Each scene shows the same named points in several views. A view is turned or mirrored, shifted and resized as a whole, has a little noise and may leave points out.

Scene 1
View 1
(260): [ 0.51  0.73 -0.22 -1.83  0.85  1.13  0.34  2.81  2.03  2.53  0.13 -0.59
  0.33  0.15 -2.02 -0.20 -0.27 -2.27 -2.20 -1.92 -2.38  1.79 -0.52 -0.95
 -1.00 -0.34]
(96): [-0.42 -0.24  0.19 -0.88  0.41  0.87  0.28  0.48 -0.75  0.26  0.38 -0.63
  0.47  0.99 -1.35  0.34 -1.21 -0.62 -1.17 -0.80  0.70  1.54  0.19 -0.72
 -1.13  1.11]
(31): [ 0.54 -2.70  0.22 -1.56  0.39  2.20  0.82  1.55 -1.34  0.09  0.22 -1.99
  2.22  0.55 -1.66  0.09 -2.78  1.81 -0.87 -1.04 -1.91  3.25 -0.73  0.11
 -1.02  0.54]
(57): [ 1.05  0.17 -0.17 -0.52 -0.31  0.97 -1.09  0.66  0.18  1.21 -1.58 -0.74
  1.32  0.34  0.57  0.56 -0.81 -0.56 -1.13  0.41 -2.07  2.10 -0.29 -0.10
 -1.18  0.53]
(206): [ 0.26 -1.60  0.32 -1.50  0.66  1.60  0.33  1.75  0.49  0.41 -0.77 -1.36
  1.22  0.55 -1.91  0.02 -0.71 -0.06 -1.69 -1.42 -1.55  2.76 -1.86  0.27
 -1.74  0.72]
(181): [-0.61 -1.74  0.89 -1.19  1.14  0.99 -0.76  0.60  0.32  0.06 -0.25 -0.70
  0.22  1.11 -0.86 -1.02 -0.77  0.03 -1.72 -0.90  0.12  1.86 -1.03  0.27
 -1.17  1.82]
(104): [ 0.70 -1.29  0.33 -1.25  1.15  2.05  0.53  1.70 -0.14  1.15  0.06 -0.51
  1.56  0.12 -2.24  1.20 -1.41 -0.93 -0.67 -1.33 -1.37  1.89 -0.67 -0.65
 -1.45  0.51]
(154): [-0.54  0.19  0.12 -1.97  0.87  0.48  0.01  2.63  2.45  1.86  0.23 -1.08
 -0.37  0.58 -1.24 -1.84  0.13 -1.21 -3.13 -1.90 -2.01  2.05 -1.02 -0.31
 -0.71  0.16]
(242): [-1.10 -0.27  0.18 -0.61  0.70  0.83  0.26  0.87  0.42  0.71  0.82 -1.06
  0.07  0.73 -0.48 -0.68 -1.13  0.20 -1.38 -0.81 -0.72  1.56  0.35 -0.70
 -0.03  0.42]
(290): [-0.83  1.43 -0.80  0.33 -0.52  0.69  1.05  1.53  1.67  0.97 -1.05 -1.72
  0.61 -0.25  0.20  0.84  0.73  0.02 -1.56 -0.29 -3.13  2.07 -1.06 -0.34
 -0.58 -1.25]
(305): [ 0.58 -0.66 -0.33 -1.35 -0.40  1.39  0.25  1.44  0.12  0.67 -0.60 -2.00
  1.25  0.70 -0.94 -0.41 -1.51  0.54 -1.69 -0.90 -2.16  3.10 -0.49 -0.16
 -0.92 -0.05]
(328): [-1.14  1.45 -0.79 -0.52 -1.51 -0.45  0.42  0.78  0.33  0.08 -0.63 -2.37
  0.02  1.02  0.88 -1.10 -0.05  0.93 -2.79  0.00 -1.38  2.82 -0.29  0.03
 -0.54 -0.20]
(64): [ 0.26  0.04  0.09 -0.83  0.45  0.92 -0.95  0.97  0.80  1.68 -0.22 -0.61
  0.51  0.50  0.28 -0.60 -1.19 -0.59 -1.39 -0.24 -1.84  1.63  0.47 -0.61
 -0.28  0.46]
(183): [-0.06 -0.54  0.37 -1.61  0.98  0.89  0.55  1.77 -1.31  1.41  1.65 -0.33
  1.20  0.29 -1.17  0.25 -2.16 -0.36 -1.36 -0.85 -0.64  1.35  0.63 -0.85
 -0.72  0.96]
(179): [-0.55  1.43  0.42 -0.65  0.64 -0.41 -0.37  1.50  0.39  1.52 -0.71  0.56
  0.53 -0.25  0.43  1.23  1.26 -2.05 -2.21  0.21 -0.75  0.55 -1.44  0.07
 -2.04  1.30]
(7): [-0.46  0.54 -0.02 -0.88  0.02  0.39  0.74  1.06 -0.40  0.19 -0.43 -0.77
  0.58  0.65 -1.44  0.94  0.14 -1.11 -1.92 -0.85  0.28  1.73 -1.01 -0.25
 -1.98  0.90]
(84): [-0.02  0.53  0.08 -0.69  0.73  1.03  0.64  2.08  1.49  1.27 -1.28 -0.34
  0.91 -0.37 -1.55  1.65  1.19 -2.04 -1.68 -1.09 -1.86  1.52 -2.28 -0.14
 -2.18  0.12]
(297): [ 1.31  0.26  0.12 -1.60  0.85  1.39 -0.56  1.44  0.76  1.89 -0.43  0.22
  0.54  0.64 -2.26  0.60 -0.74 -2.94 -1.31 -1.42 -0.50  1.37 -0.03 -1.14
 -1.65  0.78]
(311): [ 0.19  1.23 -0.35 -0.81 -0.05  0.60 -0.02  1.47  1.01  1.70 -0.42 -0.72
  0.41  0.30 -0.44  0.22 -0.30 -1.38 -1.78 -0.57 -1.80  1.71  0.03 -0.82
 -0.83 -0.17]
(143): [ 0.66 -1.46  0.38 -1.14  1.19  2.09 -0.32  1.44  1.21  1.26 -0.48 -0.76
  0.89  0.50 -1.83 -0.01 -1.18 -0.91 -0.94 -1.47 -1.68  2.05 -0.68 -0.50
 -0.99  0.48]
(298): [ 0.18 -0.03 -0.16 -1.38 -0.16  0.85 -0.13  1.16  0.60  0.65 -0.61 -1.39
  0.36  1.04 -1.13 -0.67 -0.72 -0.62 -2.07 -1.10 -0.87  2.54 -0.45 -0.34
 -1.13  0.49]
(309): [-0.06  0.37  0.45 -1.18  0.74  0.33 -0.70  0.87 -0.20  1.38  0.39  0.26
  0.22  0.71 -0.54 -0.03 -0.87 -1.64 -1.64 -0.48  0.31  0.93  0.37 -0.68
 -1.18  1.47]
(113): [ 0.55 -2.64  0.69  0.79  1.86  3.16 -0.64  0.62  0.88  1.17 -1.11 -0.39
  2.12 -0.68  0.04  1.73 -1.56  0.59  1.24  0.09 -3.52  1.46 -0.83 -0.26
 -0.36  0.08]
(335): [ 0.54  0.62  0.53 -1.43  0.92  0.34 -0.08  1.86 -0.46  1.61 -0.48  0.79
  1.20 -0.23 -1.13  1.77  0.26 -2.58 -1.78 -0.40 -0.41  0.77 -1.36 -0.17
 -2.59  1.53]
View 2
(335): [ 0.08 -2.61 -0.48 -0.66 -1.24 -2.44 -0.46  2.90 -0.93  0.29 -0.06 -0.27
 -2.91 -1.84  0.17  0.88 -0.12 -3.76  1.25  1.99 -0.01  0.68 -0.06 -1.25
 -1.72 -1.07]
(328): [-1.59  2.72 -2.43 -3.71  0.16  1.04  0.36 -0.87 -2.46 -0.09  1.15 -0.30
 -3.59  0.98  1.03  2.37 -2.97  1.25 -2.53  2.94  1.90 -1.88 -2.75 -1.88
 -1.40 -0.09]
(96): [ 1.80 -0.69 -0.88 -1.48 -0.95 -0.65  1.03 -0.78 -1.02  0.52  1.38 -2.04
 -1.80 -1.62 -1.77  1.00 -0.89 -1.39 -1.34  2.25 -0.17 -1.88 -1.32 -0.93
 -1.47 -2.06]
(297): [ 0.02 -1.38 -0.29 -1.45 -0.78 -3.27  0.26  2.20 -0.08 -0.44  0.90 -1.85
 -0.44 -2.77 -0.89  1.11 -2.05 -4.13 -0.05  4.21 -0.12 -0.16 -0.54  0.83
 -0.76 -1.89]
(113): [ 2.61 -1.51 -2.47 -2.19 -0.04 -2.38  0.97  0.44  1.63 -4.27 -0.62  0.00
 -0.07 -3.54  0.46  4.75 -0.51  2.61 -0.45  1.96  2.41  0.56  4.23  0.11
 -1.61 -4.88]
(31): [ 1.70 -1.20 -2.17 -3.92 -0.10 -1.52  2.23 -0.77  0.46 -1.26 -0.50 -0.65
  0.38 -2.45  0.09 -0.75  1.12  3.45 -3.48  2.43  0.18 -4.27  1.77 -0.06
 -0.73 -1.63]
(154): [-3.07  0.47 -1.78 -3.01 -0.45 -2.98 -0.96  1.19 -1.23 -1.16  1.41 -3.68
 -0.99  0.24  1.36  1.31 -2.02 -0.26 -0.01  4.27  0.55 -0.05 -1.93  0.45
  2.40 -0.16]
(104): [ 1.55 -1.23 -1.00 -2.12 -0.37 -2.98  0.50  1.36  0.93 -0.88 -0.20 -1.23
 -0.37 -2.82 -0.63  0.63  0.03 -0.64 -0.89  2.79  0.10 -1.79  1.58  0.47
 -0.38 -2.06]
(143): [ 0.26 -1.09 -1.63 -2.71 -0.41 -2.97  0.50  0.55 -0.04 -1.66  0.29 -1.75
  0.29 -2.46 -0.22  1.24 -1.04 -0.24 -0.62  3.87  0.79 -0.82  0.61  1.10
  0.33 -2.69]
(181): [ 0.28 -2.37 -2.10 -2.41 -1.39 -1.05  1.06 -1.97 -2.75 -0.61  1.13 -2.09
 -0.77 -1.19 -0.59  0.30 -0.10  0.75 -0.30  2.81  0.61 -0.51 -1.73 -0.45
 -0.20 -3.02]
(57): [-0.51 -0.73 -1.98 -2.71 -0.23 -0.86  1.40  1.10 -0.97 -1.83  0.13  0.90
 -1.68 -2.02  1.03  2.86 -2.47 -0.40 -1.58  3.30  1.88  0.03  0.16 -1.16
 -3.31 -1.98]
(305): [-0.45  0.57 -2.10 -3.99  0.27 -1.35  1.13  0.29 -0.45 -1.13  0.13 -0.40
 -0.68 -1.54  0.73  0.77 -1.42  1.41 -2.79  3.62  1.16 -2.64  0.10 -0.01
 -0.85 -1.02]
(298): [-0.72  0.14 -1.71 -3.10 -0.34 -1.35  0.60  0.00 -1.58 -0.32  0.76 -1.21
 -1.14 -1.12 -0.04  0.73 -1.88 -0.58 -1.49  3.93  0.86 -1.48 -1.53 -0.02
 -0.55 -1.34]
(206): [-0.02 -1.03 -2.14 -3.51 -0.38 -2.42  0.03  0.26 -1.18 -0.66 -0.66 -0.29
 -0.66 -1.75  0.24 -0.55  0.30  0.96 -0.56  3.38  1.07 -1.73  0.30  0.68
  0.60 -1.91]
(309): [ 0.23 -1.89 -0.65 -0.76 -1.41 -1.18  1.06  0.44 -1.17 -0.16  2.03 -2.76
 -1.76 -1.37 -0.70  2.01 -1.67 -2.47 -0.59  2.50 -0.47  0.04 -1.65 -1.48
 -1.90 -1.62]
(260): [-1.93  0.70 -0.80 -2.40 -0.05 -3.90 -1.01  3.16  0.79 -1.20  0.74 -2.86
 -0.81 -1.18  0.82  1.85 -2.33 -2.24 -0.13  4.30  0.28 -0.42 -0.20  0.85
  1.47 -0.10]
View 3
(179): [ 0.85 -2.38  2.67 -1.62 -0.65 -2.56 -0.85  0.35  0.98  1.96 -1.83  5.48
  1.37 -1.24  1.36  0.98  1.10 -1.84 -0.32 -1.25 -0.86 -0.47  0.19  1.50
 -2.06  0.57]
(297): [-0.90 -1.42  0.31 -1.37 -1.33 -0.17  0.89  0.78  0.39  1.80 -1.14  2.50
 -1.44  1.37  2.13  2.05  0.16 -3.64 -2.56 -1.35 -1.62 -1.30 -0.52 -1.66
 -0.81 -0.12]
(64): [ 0.16 -0.77  0.84 -0.94  1.75 -1.39  0.18 -0.30  2.09  1.75 -0.93  2.01
 -0.10  0.97  0.39 -0.31  0.47  0.56 -2.52 -1.55 -0.50 -0.47  0.77 -2.38
 -1.16 -0.10]
(305): [ 1.49 -0.82 -0.04  0.39  0.97 -0.79 -0.62 -1.35  0.44  0.06  0.14  0.31
 -0.10  1.89  2.44 -0.23  1.04  1.51 -2.60 -3.85 -1.62  0.34  0.85 -2.28
  0.40  0.69]
(84): [ 2.26 -3.43  0.47 -0.74 -0.73 -1.38 -2.26  0.97 -1.31  1.53 -0.69  4.06
  0.63  0.67  2.73  1.45 -0.65 -2.94 -0.64 -2.15 -2.15  0.07  0.36  0.45
 -0.10  0.25]
(290): [ 2.98 -3.47  0.03 -1.10  1.84 -1.14 -3.98  0.73  0.23  1.83  0.35  1.24
  2.41 -0.31  1.86 -0.55 -0.04  1.04 -0.88 -2.02 -0.57  0.02  2.43 -0.28
 -0.43 -0.10]
(260): [ 0.59 -2.50 -0.64 -2.00 -1.09 -0.64 -0.78  1.00 -0.10  0.59 -0.73  2.39
 -0.36  1.27  3.25  1.43 -1.93 -1.76 -0.88 -1.19 -0.37 -0.26  0.51 -3.61
 -0.32 -1.56]
(7): [ 1.23 -1.81  1.74 -0.63 -1.15 -0.53 -1.11  0.31  0.27  0.68 -0.85  2.62
 -0.70 -0.61  2.88  1.33  3.21 -1.04 -1.87 -2.62 -1.02 -0.48 -0.57  0.57
 -0.51  1.57]
(206): [ 2.39 -1.33  0.67  0.85  0.17 -1.20 -0.80 -0.55 -0.86 -0.23 -0.82  2.78
 -1.45  2.26  2.60  0.65  0.58 -0.34 -2.15 -3.92 -2.05  1.18 -0.74 -1.72
  1.10  1.13]
(143): [ 1.33 -1.18 -0.08  0.33  0.92 -0.76 -0.18  0.11 -0.07  1.30 -0.71  2.32
 -2.16  2.59  1.46  0.71 -0.14 -1.42 -3.05 -2.44 -1.92 -0.02 -0.40 -2.82
  0.44  0.33]
(309): [-0.49 -0.57  2.10 -1.27 -0.39 -1.17  0.99  0.15  2.13  1.57 -1.72  3.47
 -1.54 -0.23  1.19  1.06  2.46 -1.11 -2.36 -1.13 -0.31 -1.21 -0.76 -1.38
 -1.70  0.69]
(242): [ 1.59 -1.01  1.19 -0.61  1.50 -0.73 -1.07  0.49  1.87  1.04 -0.90  2.01
 -2.17 -0.05  1.35 -0.10  2.62  1.41 -2.58 -1.53  0.55 -0.46 -0.07 -2.95
 -0.61  0.67]
(335): [ 0.30 -1.75  1.91 -0.72 -2.00 -2.18  0.46 -0.37  0.11  1.89 -1.27  5.21
 -0.35 -0.09  2.70  1.89  1.37 -3.38 -0.89 -1.96 -2.48 -1.40 -0.21  0.54
 -1.84  0.59]
(57): [ 0.33 -0.93  0.97 -0.12  1.63 -1.74  0.09 -1.20  1.37  2.29 -0.40  1.82
  1.70  1.29  0.34 -0.38  0.65 -0.06 -2.61 -2.79 -2.35 -0.52  1.28  0.23
 -1.12  0.69]
(96): [ 0.68 -0.58  1.58 -0.18 -0.14 -0.31 -0.04  0.03  1.43  1.30 -0.85  1.98
 -2.54 -0.16  2.00  0.92  4.18 -0.38 -3.13 -2.17 -0.83 -1.26 -0.87 -1.22
 -0.86  1.55]
(183): [ 0.83 -0.18  0.95  0.12 -0.44 -1.67  0.84 -1.21  1.61  1.30 -0.42  2.86
 -3.23  0.34  3.18  0.61  3.26  0.33 -2.10 -2.04 -1.14 -2.08  0.31 -4.00
 -1.79  0.35]
(298): [ 0.65 -1.15  0.79 -0.78 -0.04 -0.13 -0.53  0.02  0.65 -0.05 -0.85  1.04
 -0.34  0.91  2.16  0.59  1.53  0.35 -2.51 -2.96 -0.50  0.51 -0.36 -1.22
  0.31  0.86]
(181): [ 1.37 -0.26  2.35  0.38  1.08 -1.12  0.24  0.03  1.01 -0.04 -2.11  3.55
 -2.54  1.27  0.54  0.45  2.39  0.30 -3.15 -2.92 -0.60  1.17 -2.16 -1.33
  0.56  1.95]
(311): [ 0.38 -2.01  0.44 -1.73  0.26 -0.90 -0.96  0.38  1.20  1.59 -0.49  1.75
  0.90  0.09  1.82  0.50  0.23 -0.44 -1.53 -1.39 -0.36 -0.76  1.16 -1.39
 -1.12 -0.43]
(113): [ 3.44 -1.37 -0.42  2.73  4.87 -2.68 -1.35 -0.86  0.04  4.90  0.49  3.64
 -1.98  3.40 -0.90 -1.11 -0.25 -1.36 -3.53 -2.30 -4.43 -1.40  1.67 -2.35
 -0.75  0.65]
View 4
(206): [ 1.14 -0.22  0.57  0.66  1.07 -0.49 -0.97  1.67  0.09  0.46  0.32  0.06
  0.41 -0.65  0.97 -1.09  0.61 -0.66 -2.31  1.38  0.56  0.36  0.83  0.06
 -0.73 -0.09]
(7): [ 0.28 -0.26  0.81  0.78  0.61  0.78 -0.45 -0.01 -0.65  0.87  0.18  0.02
  0.30  1.03  2.04 -0.69  1.62 -0.09 -2.03 -0.47  2.48 -0.18  0.01  0.62
 -1.26 -0.83]
(311): [ 1.28 -0.41  0.39  0.96  1.67  1.33  0.74  0.23 -0.87  0.43 -0.52  0.49
  0.92  0.79  0.52 -0.03  0.18  1.01 -1.05 -1.12  1.01 -0.26 -0.94  1.10
 -0.53  0.36]
(183): [ 0.17 -0.03  0.22  0.70  2.18  0.49 -0.96  0.39 -0.61 -0.54  0.91  1.39
  2.32 -1.09  1.16  0.85  0.79 -1.03 -0.33 -0.62  2.41 -1.27  0.90  1.05
 -0.93 -0.76]
(298): [ 1.19 -0.30  0.60  0.41  1.33  1.02  0.24  0.54 -0.55  0.58  0.24  0.46
  0.78 -0.28  1.05 -0.83  0.35 -0.53 -2.75 -0.13  1.30 -0.29 -0.38  0.49
 -0.02  0.13]
(31): [ 1.30 -0.10  0.15  0.26  2.21 -1.05 -2.08  1.45  1.39  0.08 -0.14  0.53
  2.74 -1.68  0.76 -0.38 -0.22 -2.33 -2.02  1.71  1.69  0.29  2.60  0.70
  0.14 -0.08]
(154): [ 1.60  0.09  1.29 -0.24  1.37  1.18  1.55  2.12 -1.24 -0.55  0.96  1.16
  0.20 -0.90  1.06 -0.72  0.63  1.05 -2.20 -0.33 -1.01 -0.53 -1.57  0.76
 -0.79 -0.22]
(143): [ 1.13 -0.06 -0.05  1.41  1.54 -0.16 -0.89  1.51 -0.73  0.91  0.44  0.36
  1.01 -0.76 -0.21 -0.58  0.49 -0.34 -1.38  0.72  0.18 -1.02  0.11  0.00
 -0.54  0.51]
(181): [ 0.49 -1.15  0.17  0.19  0.53  0.17 -1.60  0.68 -0.61  0.49  1.24 -0.08
  0.75 -1.49  1.07 -0.11  0.90 -0.55 -3.88 -0.16  1.13 -1.45  0.15 -0.19
 -0.41 -0.86]
(242): [ 1.19 -0.29  0.38 -0.14  1.60  0.81 -0.71  0.70 -0.35  0.51  0.19  0.69
  2.54 -0.57  0.94  0.31  0.76  0.10 -2.48 -1.31  1.33 -1.83 -0.23  1.34
 -0.08 -0.82]
(57): [ 1.15 -1.76 -0.50  1.45  1.49  0.72 -0.60 -0.70 -0.16  0.56 -1.05 -0.47
  0.77  0.28 -0.09  0.47 -0.91  0.56 -1.85 -0.59  1.53  0.47  0.09  0.36
 -0.04  0.86]
(84): [ 0.92 -0.20  0.71  1.63  0.46  0.03 -0.18  1.29 -0.81  0.89 -0.42 -0.40
 -0.84  1.67  0.89 -0.88  1.35  1.77 -0.54  0.36  0.27  0.66 -0.44  0.40
 -2.12  0.00]
(290): [ 2.44 -0.51  0.77  0.16  1.31  0.62  0.46  0.97  0.59  0.88 -2.34 -0.34
  1.47  2.05  0.79 -0.41  0.10  2.39 -1.69 -0.93  0.24  0.87 -0.60  2.08
 -0.46  0.08]
(297): [ 0.18  0.20 -0.02  2.40  1.48  1.03  0.21  0.34 -2.20  0.97  1.05  0.71
 -0.13  0.09  0.15 -0.67  0.99 -0.42 -0.13 -0.11  1.33 -1.17 -0.85 -0.24
 -1.18  0.78]
(104): [ 0.62  0.30  0.02  1.73  1.70 -0.46 -1.33  1.26 -0.47  0.72  0.31  0.48
  1.26 -0.29  0.30 -0.44  0.90 -0.81 -0.16  0.91  1.31 -0.63  1.02  0.25
 -1.16  0.20]
(328): [ 2.04 -1.13  1.14 -1.19  1.31  1.80  0.88 -0.25  0.67  0.18 -1.29  0.12
  1.70  0.72  2.08 -0.33 -0.35  0.63 -4.22 -1.62  1.77  0.71 -0.58  1.95
  0.67 -0.58]
(305): [ 1.74 -0.33  0.48  0.27  2.00  0.34 -0.13  0.86  0.57  0.29 -0.58  0.46
  1.68 -0.49  0.74 -0.68 -0.53 -0.87 -2.30  0.61  1.12  0.60  0.70  0.88
  0.32  0.45]
(179): [ 0.01 -1.74  0.37  1.21  0.23  1.09 -0.28 -0.50 -1.31 -0.15  0.02 -0.44
 -0.92  1.27  1.43  0.89  1.11  2.41 -1.15 -1.66  1.52  0.12 -0.87  0.46
 -2.16 -0.75]
(64): [ 1.22 -1.12 -0.27  0.79  1.86  1.06 -0.11  0.10 -0.72  0.15 -0.16  0.48
  1.59 -0.65 -0.13  0.70 -0.50  0.56 -1.83 -1.21  0.84 -0.97 -0.58  0.72
  0.08  0.43]

Which points are out of place in each view (at most two, in the order of its rows)? Write - if all are in place.
view 1 => (113)
view 2 => -
view 3 => (206), (298)
view 4 => -
